Points on a hilly landscape, in no order, each with its height.
From any point a ball rolls to the lowest of the 2 points nearest to it. It stops when none of these is lower. Distance is the straight distance between rows; heights are no part of it.
(819): [ 11  -8 -14   1 -21 -10  19  35   2  -1  10 -12   3   9  10  -8  23 -24
 -14  10 -13 -18   1  17   8  13  13  -7]  (h 387)
(1001): [ 32 -17 -35  -6  -6 -24   6   0   5  -2  15 -18 -38  18  25 -16  14  -3
   6  24 -12   9   6  31  -2 -25  30  -2]  (h 176)
(1675): [ 17 -14   1 -24  -7  -2  24  18  24 -12  -5  -6 -38 -27 -19  -5  16 -41
  -5  14 -25 -21  42  22 -11  -6   5  19]  (h 540)
(177): [ -4  -4 -13  22  -5  10 -38  12  -1 -22  -2  10  23   3 -23  -6   4 -14
 -29  -3  16  -1 -12  -9  22  36  -7  -3]  (h 460)
(197): [ 22  13  18   7  21  -1 -20 -19   8  -5   7  -6   4 -34 -42  -5  15   5
  -4 -11  15 -21   9 -26  11   2 -39  -5]  (h 590)
(638): [-10  -4  22  -9 -34  -9  37 -23  24  30  14  -1 -30   0  13 -20  -3   0
  -3 -20 -16   2  26  -3  -1 -21  -2  -4]  (h 216)
(1393): [ 32  -6 -21   3  -6 -11   9   8  11  -6  20 -21 -12  -8  -1 -19   2  -3
  -3 -19  13 -32   9   0  11  19   0   2]  (h 504)
(1685): [-12   1 -22  -7   7  -3   7  -3 -11   2   2   3 -14  24  26   2 -19  17
  29  34  -6  46 -10  33 -19 -18  24  19]  (h 707)
(1227): [ 23  12  12  -1  11   3   4   5  -3   2 -12 -38  14 -47 -30 -23  24  -8
   1 -32  21 -38   7 -35  13  -1 -21 -15]  (h 578)
(600): [ -1  19  25  14   0  -6  -4 -20   8  18  10   2   9 -16 -20  -2  11  17
  -5 -10   7 -11  -1 -21  10  -4 -30 -13]  (h 606)
(1510): [ -5 -57 -36   0   9  16 -30 -24  24 -23  -2  22 -12   4  11  -4 -20 -10
  -2  -6  26  -5   7 -25   3 -22 -10  14]  (h 270)
(1698): [ 26  18 -33  -3 -10 -33  -7   0  17 -11   7   3 -23  10  13  -9  -3  33
 -23  11   0   9  12  20  13  -2  12  12]  (h 66)
(524): [  2  15  -6  14 -19 -13   0   5 -11  16  15  -6  12   5   4 -15   6  27
 -10 -39  12 -29  -5 -19  10  12   9 -27]  (h 345)
(1418): [-19 -37 -34  19 -15  24 -16 -16   2   1  11   0  -1  18  31   3 -15  25
  10 -33  44  -6 -29 -18   4 -24  10   5]  (h 338)
(70): [ -6  17  34  -8   6  -1  19  11 -28  27 -12 -10  27   6   7  15  19 -14
  10   9 -29  17   4  -5  -5 -15   4 -34]  (h 420)
(86): [ -5 -47 -14 -12  -1  18  -9 -18  25 -14   2  27 -10   0  -2  -4 -20 -27
   1  -3   3  -3  28 -19  -7 -22  -9   8]  (h 236)
(387): [-22  39   3  24   3 -14 -22  10 -27   5   0  14  14  14  18  12   1  20
  -3  -9  22  12 -46 -11  -4  25   3 -11]  (h 423)
(1061): [-13 -47 -44   8   6  19 -32 -21  19 -14   8   2  -5   9  25  -4 -24   8
   7 -11  45  -1 -18 -17   4 -13  -2  21]  (h 303)
(1625): [  8   4  10 -34   7   3   6  -3   0  -1  16   4 -16   0   0   9 -16 -12
  25  35 -40  24  24  45 -16  -6  13   8]  (h 684)
(592): [-11  -2   2   0 -13   5  11 -14  18   6  10  22 -10  10   2   1 -13  14
  -1   7   0  22  13   0  -4 -16  -5   9]  (h 620)
(988): [  2 -37 -25  18  -2  14 -19 -17 -27  -3  -2  -3  34  10  -8  -7  -7  17
   6 -23  22 -21 -25 -24   2   2  11  -5]  (h 477)
(1060): [ 24  -1  14  -7   8   6   5 -19   5  -6  -4   6   0 -26 -35  -8  -2  -7
   3   6 -12  -3  29 -18  -7 -13 -26   0]  (h 450)
(1708): [ 32  17 -19   3  -2 -14  -3  25  20 -17  17 -19 -22 -16  -6 -10  -3   0
 -10 -18   3 -32   7  27  12  42   1   9]  (h 522)
(38): [-27  31  42  -7 -11  -4  25   7 -13  40  -7   0  18   6  13   7  10   0
   1  -5 -19   7   1 -16  -3 -15  -1 -38]  (h 380)
(706): [-39  16  25  20  17  21   1 -12 -29  18   0  10  12   5 -10  17  -2  30
  36  -8  14  28 -29 -11 -23 -18 -15  -4]  (h 501)
(121): [ 18  19  20   2  10  -4 -10 -18  33  -4   3   6 -17 -31 -41  -3  13   7
 -16  -3   5 -21  17 -10  14  15 -30   6]  (h 579)
(594): [  7 -15 -32  -2 -11 -18  10   8  -5   7  14  -9 -13  31  37  -5   6  -1
   9  24  -6   7 -12  23   1  -9  36  -6]  (h 231)
(1015): [-21  19  47 -33   5  10  29 -11  15  30  11  -7   9 -21   3   1 -15 -12
  27  -5 -31  12  25  13 -10  -3 -18 -15]  (h 503)
(814): [ 33   3 -43 -10 -14 -33  -2   6  21  -6  12 -15 -48   9  24 -16  12  11
 -20   6   2   5  15  27  13 -10  24  10]  (h 125)
(645): [  0  -9 -10 -23   4   6   9 -11  -2  -1  18   6 -15  15  17   3 -24   0
  32  26 -17  35  12  34 -21 -15  10  12]  (h 695)
(470): [  4 -21  15 -22   9  13  19  19 -13   2 -16 -17  33 -21  -7 -10  11 -43
  10  18 -28  -8  20  -6  -7 -12  -9 -17]  (h 325)
(1480): [-15   4  11  -1  18  22 -14   8  11 -33 -31  21  -6   0   1  33 -13 -13
  -3  46  -9   4  -3  26  -5  26  22  36]  (h 650)
(1192): [-13 -29   1  -4   4  32   2 -20 -52   1 -14   5  33  11 -11   3 -20   7
  31  -9  -9  29  -3 -18 -31 -25  12  -5]  (h 469)
(907): [-30 -39 -10  -4 -16  29   3 -26  11   8  12  11 -18  10  26   6 -25  16
  15 -33  21  16  -1 -11 -12 -49  -8  -1]  (h 219)
(1609): [  7   4 -15  -3 -26 -27  19   6 -14  24  12  -8 -24  24  30 -17  22  19
  -2 -15  -4 -10   6  -2  -2 -20  34 -24]  (h 549)
(223): [ 16 -33 -23  -4 -12   0   7  -4  31  -4  21 -12 -26   0  18 -13  -1 -18
  -9 -18  19 -32  14  -9  14  -5  -2   4]  (h 483)
(503): [ 26 -15 -26   6 -36  -6   2   1 -20   7   3 -14  -6  14   8 -17  18  20
 -20 -50   6 -22   9 -24   7 -20  29 -25]  (h 521)
(207): [ 23  -5 -32   2   9 -17 -20  26  -8 -30  -5 -14   3  11   5   1 -10   1
 -17  28 -11  -5 -15  38  15  42  18  17]  (h 506)
(1650): [ -7  10  18  13  22   6 -30   9   1  11   8 -22  40 -23 -11  -3  16 -10
   5 -30  19 -30 -27 -17  27  22 -27 -32]  (h 286)
(348): [ 11 -13 -18  14   2   4 -15 -12 -13 -14   4   4  21  14 -10  -7  -7  18
  -3   6  16  -3 -13 -12   2   7  -5   5]  (h 456)
(1170): [ -1  23  24  16  23 -14 -19  13 -34  -2 -22  -5  26  21   7  29  18 -15
 -15  -2   0  17 -45  -8   8  19  -2 -10]  (h 566)
(627): [ 37  44   3   5  -3 -25  11   8  -8   8   4 -39 -24 -23 -22 -14   5   6
   3 -40  25 -27   5  -3   8  29  -2  -6]  (h 337)
(397): [ -8  31  52  -9  -9 -10  17 -25  14  27  -2   9 -13 -14 -17  -1   2   9
 -12  -8 -30  19  23   1  -2  -9 -30  -6]  (h 497)
(1591): [-33  42   1  19   8  -4 -40  -3  25  -7   7  25 -13  -6   1  17  -8  37
  -6   9  31  13 -35  15  11  30  -3  26]  (h 355)
(658): [ -5 -30 -14  10   4   6   4  13 -10  -7  -3 -16  24  16  12  -1 -11 -24
   4  20  10 -15 -28   4  -3  29  15  13]  (h 603)
(677): [-29  17  -5  26  21  12 -33 -10  13 -11   4  17  -3  -7  -7  11  -9  28
  20  20  39  16 -40   2  -1  26  -6  33]  (h 398)
(1593): [ 17  -6 -16  -1 -34 -12  17   1 -30  28  -3 -12 -16  24  17 -12  31  27
  -9 -38  -9 -19  14 -22  -2 -33  43 -29]  (h 533)
(1033): [ -7  17  30  10  28   8 -28  11   6 -19 -24   9  17  -1 -14  37  13 -28
 -21  21  -5   7 -26   5  16  19 -16   8]  (h 520)
(1443): [ -1  -1  11  -6   7   3  20  -1 -44  20  -6  -5  18  22   3   7   5   5
  31  15 -27  22   5   2 -18 -15  17 -25]  (h 451)
(262): [-11  -8  -7   8 -34   4  15   0   1  23  15  -6  14  13  18  -8   5  14
  -7 -35  12 -28  -7 -22   7 -12  17 -19]  (h 388)
(1184): [ 26   7   3  -8 -14 -13  20   2  13   0   9  -3 -29  -3  -6  -6  11  -3
 -12  14 -17  -4  26  16   2  -5   3   7]  (h 585)
(703): [ -8  -9  11  13  15   9 -13   8 -11  -1  -6 -18  47  -6 -11   3   8 -22
   0  -1   8 -21 -25 -18  13  21 -16 -15]  (h 334)
(1561): [-15  14  28   2  -4  10   1  -7  27   6   1  17   9  -9 -16  12   1 -10
 -13  13  -6   4  10  -7   6   6 -19  -3]  (h 509)
(879): [ 18   3   3 -12  12   0  -7   9  -2 -18  -6   6 -15   6   1  17  -9  -2
   2  53 -38  11   9  44  -5  -2  14  20]  (h 672)
(725): [  8  17  25   9  25  -9 -19  23 -21 -13 -23  -9  19  12   4  37  13 -25
 -19  19 -17   8 -41  13  14  25  -3   6]  (h 544)
(1382): [-12  30   5   7 -13 -14   6   4 -23  10  -3  23   0  21  12  11  -1  28
  -7  18  -4  37 -13   3 -14  -9   4  -1]  (h 733)
(264): [-21  14 -14   8  -4  -6  10   4 -31   5  -9  14  -4  29  21   4 -10  32
  17  20   3  51 -19   6 -24 -19  18  12]  (h 720)
(624): [-22   1  -6  -8  10  21  -9 -19  19 -18  -7  36 -12   3  -5   9 -31  13
  13  22   6  47  15  11 -18  -9   0  31]  (h 410)
(928): [  0  12   8   6  11 -20  -2  42 -32   5  -8 -24  35  13  16  10  20 -21
  -7  -5 -10 -16 -30   5  15  38   8 -25]  (h 788)
(969): [-12  20  -8  19   0  -9 -15   5 -30  15   8   3  23  17   8   1   3  34
   5 -31  20 -17 -27 -17   4  18   7 -25]  (h 384)
(641): [ 30  12   4 -19   0  -9  37 -11 -25  24 -10 -42 -36 -17 -25 -18  17 -11
  33  -7   8 -17  25  -5 -14 -25  22  -3]  (h 386)
(368): [ -6  22  28  18  19  -3 -12  -8 -24  15 -10   1  29   6 -10  18  20  14
  -1  -9   5   6 -21 -22   7  -9 -19 -25]  (h 554)
(1306): [-26  12  29 -23  -1  14  17 -20  17  18  18  16  -3  -3  -3   7 -23   2
  24  -1 -16  26  15  13 -16  -4 -18   1]  (h 471)
(1028): [  6   8  -5  16  25   0 -19   0  -3 -16  -3   0  13   3  -4  19 -11   6
   3  24   9  -6 -29  10   8  34  -7  14]  (h 458)
(395): [-17 -24  -5   3 -20  24  10 -15 -43  16 -14  15  18  24   1   8  -4  32
  11 -29  -9  24   7 -19 -19 -48  21 -14]  (h 467)
(312): [ 17 -36 -26  13 -14   9  -9  -3 -16  -7   6 -12  25   5  -2 -21   3  -1
  -9 -35  17 -35  -4 -23  10  -6   8 -13]  (h 492)
(413): [-32   8  22  13  -9  27   4   1  10   1  -8  19  18   3  -3  10  -5 -20
   0  16   6  17 -10 -15  -8   3  -4   7]  (h 542)
(231): [  5 -28  -3 -37  17  15   1  -8   4 -16   4  19   3 -13 -12  -2 -30 -37
  26  11 -25   8  34  -1 -20  -4  -4   7]  (h 428)
(471): [  0 -20 -27   0 -29 -12   8  13  10   7  15  -6 -20  32  43  -7   8  -9
 -13   2   4   4   2  10  10 -17  23  -9]  (h 289)
(1519): [-17  40  21  11  -9 -21 -10 -14  16  14   9  27 -13  -1  -7   9   1  31
 -22   1   0   6 -14   0  11  10 -21  -3]  (h 440)
(693): [ -9 -17 -11  19   3  10   1  -9 -39   3 -15   0  23  28   6   3  -3  23
  15   3  11  10 -28 -14 -15   0  18   1]  (h 431)
(190): [-22 -21 -24   6  12  20 -25  -5  29 -42 -29  36  -8   6  -2   5  -5 -12
 -20  22  25  17   8  -2   8  13  22  31]  (h 313)
(167): [ 23  -4   9 -33  13  -3  25  17   7 -10 -14 -18 -23 -51 -27  -8  11 -48
  17  12 -21 -21  35  10 -17  -7 -12  15]  (h 547)
(554): [  7  -5   8 -20  -8   1  15 -17  28   2  10  17 -26  -1  -5  -3  -9   2
  -3  11 -22  18  40  13  -6 -12  -4  10]  (h 601)
(990): [-17  -6   8  23   9  11 -19   0 -29  -2 -16 -12  41  11  -7   5   8  -7
   3   1  18  -2 -43 -22   0  25   1  -4]  (h 373)
(908): [  2  21 -20  13 -15 -23 -22 -17  21  -3  16  22 -14   5  -7 -16  -7  49
 -25 -10  21   9   2  -5  14   1 -13   6]  (h 205)
(740): [  4  51   4  11   5 -28 -35  17  10   0  15  13  -7  -5  10   7 -13  19
 -23 -20   3 -12 -22  21  17  46 -13 -12]  (h 240)
(1384): [ 33 -18 -26  -8  11  -3  -6  -3  21 -37  -3  13 -24  -9 -18  -3   0   0
 -21  16   0 -12  29   8   9   5   1  24]  (h 228)
(1358): [  5  17  39 -21  16   2  34  19  15  21 -13 -39   9 -46   1 -10  16 -27
  19   0  -7 -30   8  -7   8  -5 -19 -18]  (h 548)
(1371): [ 22  -5  15 -21  -2  12  25 -19 -15  17 -12 -22   3 -35 -25 -23   0  -7
  26 -27  -3 -16  35 -31 -19 -39  -3 -13]  (h 416)
(1254): [ 13 -16   7  -8  27  10  -6 -17 -20 -14  -8  12  20  -5 -21   7 -18 -10
  18  29 -18  15   8   0 -18  -1 -15   6]  (h 392)
(1524): [ -3  -9   7 -20 -17   3  23   8  -3  15  15  -3  -3  16  10  -7   4 -31
  13  16 -33  19  19  26 -15 -20  21 -18]  (h 496)
(1411): [  9  19 -26   4   3 -14 -24  -6  27 -20   2  23 -12   5  -4   2  -8  38
 -26  15  10  12   8  13  17  10   3  19]  (h 138)
(1335): [ 12  -8  25 -13  22  11   6   8  -8  -3 -24 -15  34 -35 -17  -8  13 -33
   1   6 -14 -10   9 -22   3 -14 -32 -22]  (h 349)
(1608): [-10 -41 -11 -14 -14  21   7   2  11  -3   6   5 -12  20  32   2 -11 -44
   5   9  -7  16  15   5  -8 -22  15   2]  (h 222)
(842): [  4   9  36 -29  10   6  33   4  14  22   2 -23   6 -36  -4  -8   2 -33
  26   7 -25 -12  25   5  -7  -5  -9 -14]  (h 531)
(64): [-27 -14  10  10   7  34  -5 -21 -33   7  -7  13  26   2 -23   4 -13  21
  35 -12  10  23 -15 -21 -26 -27  -7  -4]  (h 482)
(632): [ 11   8  13   4  28   2 -23  16  15 -11   5 -19  22 -31 -22  -2  16 -18
  -6 -20   8 -38 -11  -4  24  34 -33  -9]  (h 242)
(338): [-15  13  18  18  15  13 -39   6   9 -12  -4  11  21  -8 -22  18  13 -19
 -18   6  14  -4 -20  -7  23  33 -18   0]  (h 493)
(543): [ -9 -28  -7 -15  11  23 -11 -15   2 -21 -10  28   8   1 -13   2 -31 -24
  16  20  -6  22  15  -3 -20  -3  -2  18]  (h 412)
(891): [ 17  33  35  -4   3 -15  14  -7  26   5 -12 -12 -27 -37 -32   1  18  -6
 -21  -7  -9 -16  23  -3  12   9 -27  11]  (h 576)
(59): [ -6 -45 -18 -12  -6   9  13  23  11 -13  -1   2  -6  10  14  -1   1 -53
  -5  28 -16  -6   9  19  -3  -1  16   9]  (h 267)
(1063): [-16  37  -6  12   2 -11 -32  11  27  -2  19  17  -3  -3   9   7 -17  27
  -8  -3  19  -7 -30  18  16  45  -2   4]  (h 298)
(756): [-52   7  11  29  -1  30   7   2 -35  12  -9  12   4   6  -1   6  -2  40
  33 -20  22  26 -39 -22 -28 -22   7   6]  (h 517)
(84): [ -5 -33 -16   7 -33   8   5 -17  13  17  16  -9 -14  14  39   1   0  17
  -9 -45  19 -21  -1 -16  10 -33   9 -19]  (h 427)
(856): [-15   2   9  14 -16   7   3 -16   5  15  12  15  14   6 -11  -3  -3  19
   1  -7  13  -1  -6 -18   0 -11 -10  -8]  (h 595)
(770): [ -2 -31   3 -19   2  23   5 -14 -32  -3  -5   4  32   1 -12  -8 -17 -21
  24   0 -19  18  15 -15 -21 -22   1  -9]  (h 454)
(1514): [  6   5 -24  12  15  -6 -28  13  -2 -29 -16   0   7  10   5  12 -13   9
 -15  33   3  10 -26  20   9  34  17  29]  (h 485)
(1334): [  1 -37 -24  -4  11  11 -14   3  16 -40 -23  24  -4   7  -3   6  -9 -23
 -17  33   0  10  15   9   3  10  16  27]  (h 284)
(816): [ 11  19   9   2   1  -7  -5   7  41 -16   9   5 -19 -25 -27  -3  11   0
 -26 -15   2 -33  18   9  21  36 -16  10]  (h 567)
(60): [-21  24  37  -5 -22 -11  33  16   9  30  -2  -9  12  -9   9  -5  19 -14
 -17  -2 -21  -8   6  -8   8  -5  -8 -29]  (h 328)
(1102): [  6 -27 -12   1 -26  10   7 -16 -24   5   0   9   0  24  11  -4  -1  18
  -3 -15  -6  26  20 -12  -9 -49  13 -10]  (h 484)
(537): [ 17 -32 -15 -14   3   6   3 -11  29 -21  -2  22 -25  -9 -17  -9   0 -20
 -17   2  -2 -11  40 -11   1 -10  -6  12]  (h 201)
(780): [  6  13 -15   6   7  -4 -19  14  45 -18  20   7 -12 -12  -6   0 -11  12
 -16 -11  10 -31   6  25  26  48   0  11]  (h 545)
(412): [ 12 -13 -11   4   9 -12  11  19 -17   1  10 -30  21  12  13  -2   4 -11
  11  17  -5 -30 -21  13   4  30  15  -5]  (h 582)
(578): [ 29 -10   2 -33   4   4  31 -11 -20  13   0 -33 -18 -31 -17 -26   0 -28
  41 -10  -5 -12  35 -12 -25 -32  13  -8]  (h 402)
(192): [-16  -5   7  28  15   4 -13  -3 -51   1 -34 -13  27  23   3  10   7  17
  13   4  15  16 -49 -19 -20  22  19   5]  (h 407)
(704): [  4  -5 -16  12 -14   0  -3  29   5 -18   1   0  14   9  -5  -3   9 -15
 -28   3   1 -12  -3   9  15  33  -2   1]  (h 424)
(973): [ 23  21 -17  10  14 -17 -32  30   1 -25   2  -7   1   3   6   9 -16   9
 -17   1  -9 -11 -15  37  21  50   4   9]  (h 526)
(719): [ -2  30 -38  14  -2 -29 -25   7 -32  -3   1  14  10  23  22 -10 -10  47
 -11 -11  21  19 -26  -3  -2  14  11  -5]  (h 479)
(261): [ -4  10  23  -5 -37 -16  40   2  10  31   2 -16 -15  -8   1 -25  18  -9
 -15 -17 -14 -14  24 -11   3 -14   6 -15]  (h 272)
(882): [ -2 -47  -7 -36   9  16  -1 -11 -18 -10   1   8  22  -9  -2 -10 -32 -41
  36  -7 -27   3  21 -19 -26 -20  -5  -2]  (h 441)
(1596): [ 42  29  -2  -6   0 -22  27   2 -24  13  -1 -45 -31 -18 -23 -12  19  -3
  16 -10  17 -28  12  -1   0   5  11   0]  (h 365)
(1111): [ 17  23  13   4  -4 -26   9  20 -39   9  -6  -9   8  13   3   5  31   0
 -16  10 -24   3  -2  -4   4   0   4 -29]  (h 757)
(1605): [-30  10  15 -19   6  20   6 -21  29  -3   6  34 -18  -1  -6  20 -32   6
  15  12  -7  30  19  21 -17   5  -6  21]  (h 438)
(87): [ 20 -13   9  -4   2  13  11 -15 -18   6  -7 -10  22 -16 -21 -12   5   0
   9 -10  -9 -10  22 -28  -9 -26 -10 -17]  (h 432)
(1016): [ 29  26   7   4  25 -18 -17  25  -3 -16   7 -18  -2  -2   4  24   2   3
  -7  11 -18 -24 -24  33  18  35  -7   6]  (h 546)
(185): [ 21  27  28 -14  -1 -10  24  20  10   3 -23 -32 -11 -41 -25  -6  34 -28
 -19  -8  -5 -17  16  -3  11   0 -26   2]  (h 565)
(1078): [-13  -8   5  14  17  20 -15   4   3 -28 -32   7   8   0   3  15 -10 -22
  -1  39   5  17 -25   7 -14  37  18  41]  (h 638)
(1551): [ -2 -30 -23   2 -17   7  -2 -17  29   3  20   2 -18  13  28  -6  -8   6
  -8 -19  21  -9   4 -12   7 -22  -6   0]  (h 457)
(660): [-12  -5 -44   4  11 -18   4  -8   6   4  10  -2 -15  22  35   0 -18  45
  17   7  22  25 -15  14  -3 -29   9  24]  (h 515)
(336): [-21  25  30   8 -24 -16   8 -27  21  22   1  30 -19  -1 -15  -9   3  26
 -25  -5 -13  15  11  -9   5  -3 -28  -1]  (h 472)
(410): [-36 -17 -11  20 -29  15 -12 -16  14  17  23  14  -1   8  14  -4  -6  32
   2 -37  39 -11 -27 -18   5 -21   2   0]  (h 322)
(1464): [ 34  48  12   8   6 -25 -12  24   9  -3   7 -25 -20 -30 -21  -3   4  -4
 -12 -45   5 -24   3  16  14  45 -22  -7]  (h 304)
(601): [ -1 -36  -4 -15   0  10  22  20   2  -3   3  -8  17  -7  -1  -7  -1 -45
   6  20 -19 -18  13   2  -7  -2   3   1]  (h 297)
(212): [  1  27  43 -12   7  -1  17 -19 -15  23   0   3   9  -5 -13  11   3  14
  11  -6 -25  30  19  -5 -11 -20 -28 -20]  (h 519)
(1599): [ 16  16  28 -29  -4  -3  32  18   2   7 -23 -32 -18 -48 -29 -15  22 -40
   1   3 -15  -5  34   6  -7 -15 -13  -3]  (h 556)
(37): [-30 -24 -13  17  -8  27   9  -6 -44   7 -19   7  10  28  13   6 -10  30
  26 -19   9  29 -23 -16 -28 -29  31   2]  (h 452)
(224): [ -6  25  25   8   6   0  -1 -17 -28  15  -5  13  14   7 -14  17   8  25
   6  -4  -7  28  -4 -15  -7 -21 -23 -20]  (h 539)
(319): [  0  32   6   7  -4 -25   2  10 -32  11   0  10   9  21  14  12  12  17
 -16  10  -7   8 -19  -4  -2   3   5 -20]  (h 746)
(650): [-27  17  30  22  22  13  -9 -10 -10  14   1   7  23  -1  -9  20   5   5
  21   6  17   9 -34 -15  -3   1 -21  -5]  (h 527)
(1500): [ 34 -20 -25   7 -23   5   2   3 -11  -7   7 -27  -3  -3  -8 -28  12  -2
 -15 -53  19 -35  13 -26   9  -8   9 -10]  (h 507)
(994): [ 33  13  -1   2  21 -25   1  21 -24  -2   6 -31   5   4   5  11  12  -3
   8  13 -17 -25 -18  25   9  30   5  -8]  (h 563)
(436): [  1 -35   1 -34 -14  14  18   7  -7   3  10  -9   3   4   7 -17   3 -53
  15   0 -30  13  31  11 -15 -28  15 -17]  (h 516)
(620): [ 31  22  10   1  15  -9   2  29   5 -10   0 -33   4 -34 -19  -3  24 -21
  -9 -26   2 -34   0   5  15  32 -25  -4]  (h 274)
(324): [-16 -28 -22  11   7  16  -7  12  14 -25 -15   2   4  10  20   2 -13 -29
  -2  28  16   0 -24   6  -3  36  29  36]  (h 623)
(1026): [-14 -44 -10 -12 -20  29   2 -17   7   2   8   8 -12  17  31   2 -21 -16
   6 -16   5  21  13  -7 -11 -41   2  -3]  (h 168)
(189): [ 23   4  -3  -5 -21 -20  28   4  -2  19  14 -19 -32   6   6 -18  21  -5
   6   4 -11  -3  19  10  -5 -19  24  -8]  (h 569)
(1318): [  7   1 -16   6 -22 -20   2 -29  31   7  21   6 -29   2   6 -22  -5  40
 -17 -28  20  -2  10  -9  10 -10 -14   5]  (h 257)
(540): [ 16  -2  20 -12  24   6   2   5  12 -16 -12   4   1 -32 -28  10   7 -26
  -9  17 -22 -13  27  -1  -1   4 -26   8]  (h 465)
(446): [  9  37   0  12  -7 -27  -9  15   0   9  22  -2   1  -3   5 -10   1  20
 -13 -30   9 -19  -9  -1  13  33  -6 -28]  (h 299)
(516): [-50 -24   2  10 -15  23   8 -26  16  22  23  17  -9   3   4  -2 -20  33
  24 -31  30   2 -17 -12 -11 -38 -12   4]  (h 273)
(1715): [  9 -13 -14  -3  16   6 -14  15  19 -40 -15  17  -4  -4 -15  13  -1  -8
 -26  28  -7 -17  16  21  13  26   6  25]  (h 255)
(174): [-15 -13 -29 -15  15  12  -8 -14  25 -23 -16  20 -24  11  22  11 -27   3
   9  26   4  48  16  24 -12 -17  20  40]  (h 381)
(1073): [  1 -17  -6  -2 -36  -5  25  18  -5  14   7 -11   2  19  19 -12  20 -19
 -14  -4 -12  -8  11  -3   5 -20  23 -20]  (h 346)
(523): [  0 -20 -36   4  -6  -4   3 -12  13   5  17  -6 -13  24  37  -3 -12  27
   8  -5  24   4  -7  -3   5 -21   7   7]  (h 487)
(44): [-24   4  10  -2 -33 -21  25 -24  36  29  13  19 -35  12  21 -16  -8  21
 -16 -11  -8  13  10   6   3 -12  -9  10]  (h 141)
(73): [-13   6  29  -7  15  13  -3   0  36 -15 -13  25  -3 -24 -29  21   7 -18
 -20  17 -14 -17  25   5  10  12 -17   6]  (h 481)
(525): [  3 -17  18  -7  33  11 -13 -14 -21  -7 -17   2  37 -22 -28   1  -6 -23
  17  15 -13  -4   1 -22  -9 -12 -29 -10]  (h 372)
(1080): [ 16  18  16   4   1 -22   2  38 -26  -4 -14 -14  15   4   0  15  35 -23
 -29  14 -29  -3  -9  13  12  14  -6 -16]  (h 767)
(94): [-35  -1   7  15 -22  23  13  -3  -3  14   1  16  13  16   9   1  -8   3
  12   0  12  18 -18 -14 -18 -12   9   3]  (h 570)
(617): [ -8  -5 -15  17  16  13 -15 -15  -4 -14  -5   9   9   7  -5   4 -16  19
  13  25  23  15 -28  -5  -8  14  -5  26]  (h 430)
(346): [  4  11  11  -2  21   8 -20  17   7 -29 -20   8  -9   3   1  39 -11   1
 -10  49 -31 -11   0  39   5  16  12  27]  (h 661)
(233): [ 12   8  12   2  17 -16  -3  51 -17 -10 -16 -29  28  -7   3  15  31 -30
 -20  -5 -21 -18 -26  21  20  32 -15 -13]  (h 776)
(1549): [  3   1  18  -8   6   8  17   5  13  12  -1 -28  25 -41 -10 -18  13 -15
   9 -11   7 -42   4 -25   8  -1 -20 -18]  (h 564)
(139): [ 13 -14  -4  -8  -1  -7  25   2 -23  14   8 -15   1  17  10  -6   8 -10
  28  24 -25   3   6  19 -14 -12  26 -18]  (h 473)
(138): [ 18 -29  -3 -31 -10   2  19  13   9  -8   8  -8 -24 -11  -7 -16  10 -49
   8  12 -28  -2  38  20 -16 -19  12   0]  (h 530)
(1215): [-21   2 -14   3 -17 -22   6 -23  41  14  16  18 -34   9  24 -10 -11  43
 -13 -10  16  10   0   5   9 -13  -9  16]  (h 215)
(1224): [-21 -13 -30  -2  17  10 -19 -15  41 -30 -19  28 -19   8  13  12 -19  12
  -9  22  24  29  13  12   3  -7  21  41]  (h 350)
(701): [-35  48  30  14   7 -10 -30  -8  27   8   1  34 -21  -6  -2  31  -2  28
 -17  10  12  12 -28  10  10  18 -18  15]  (h 401)
(1419): [-13  35 -21  27   0 -13 -47   9 -25 -11  -4  15  13  14  11  -7 -14  31
  -9 -15  33  27 -40  -4   1  31   6  -1]  (h 455)
(1263): [  2  18 -46   3   0 -36  -8   0 -11  -1   9   4  -3  26  30  -9  -6  50
  -4   7  15  23 -16  10   2 -13  18  11]  (h 505)

For each start below, name the point where the ball stops.
(231) | (1026)
(1549) | (537)
(94) | (632)
(891) | (44)

Call two points neighbours if one is among the 2 nearest of the other. Go from one point of each pair to the other, from neighbour to neighbour, staying as low as possible. Name the highest point that can't be avoided.
(537) / (632) | (1102)
(44) / (1698) | (1318)
(740) / (632) | (368)
(537) / (1026) | (1418)
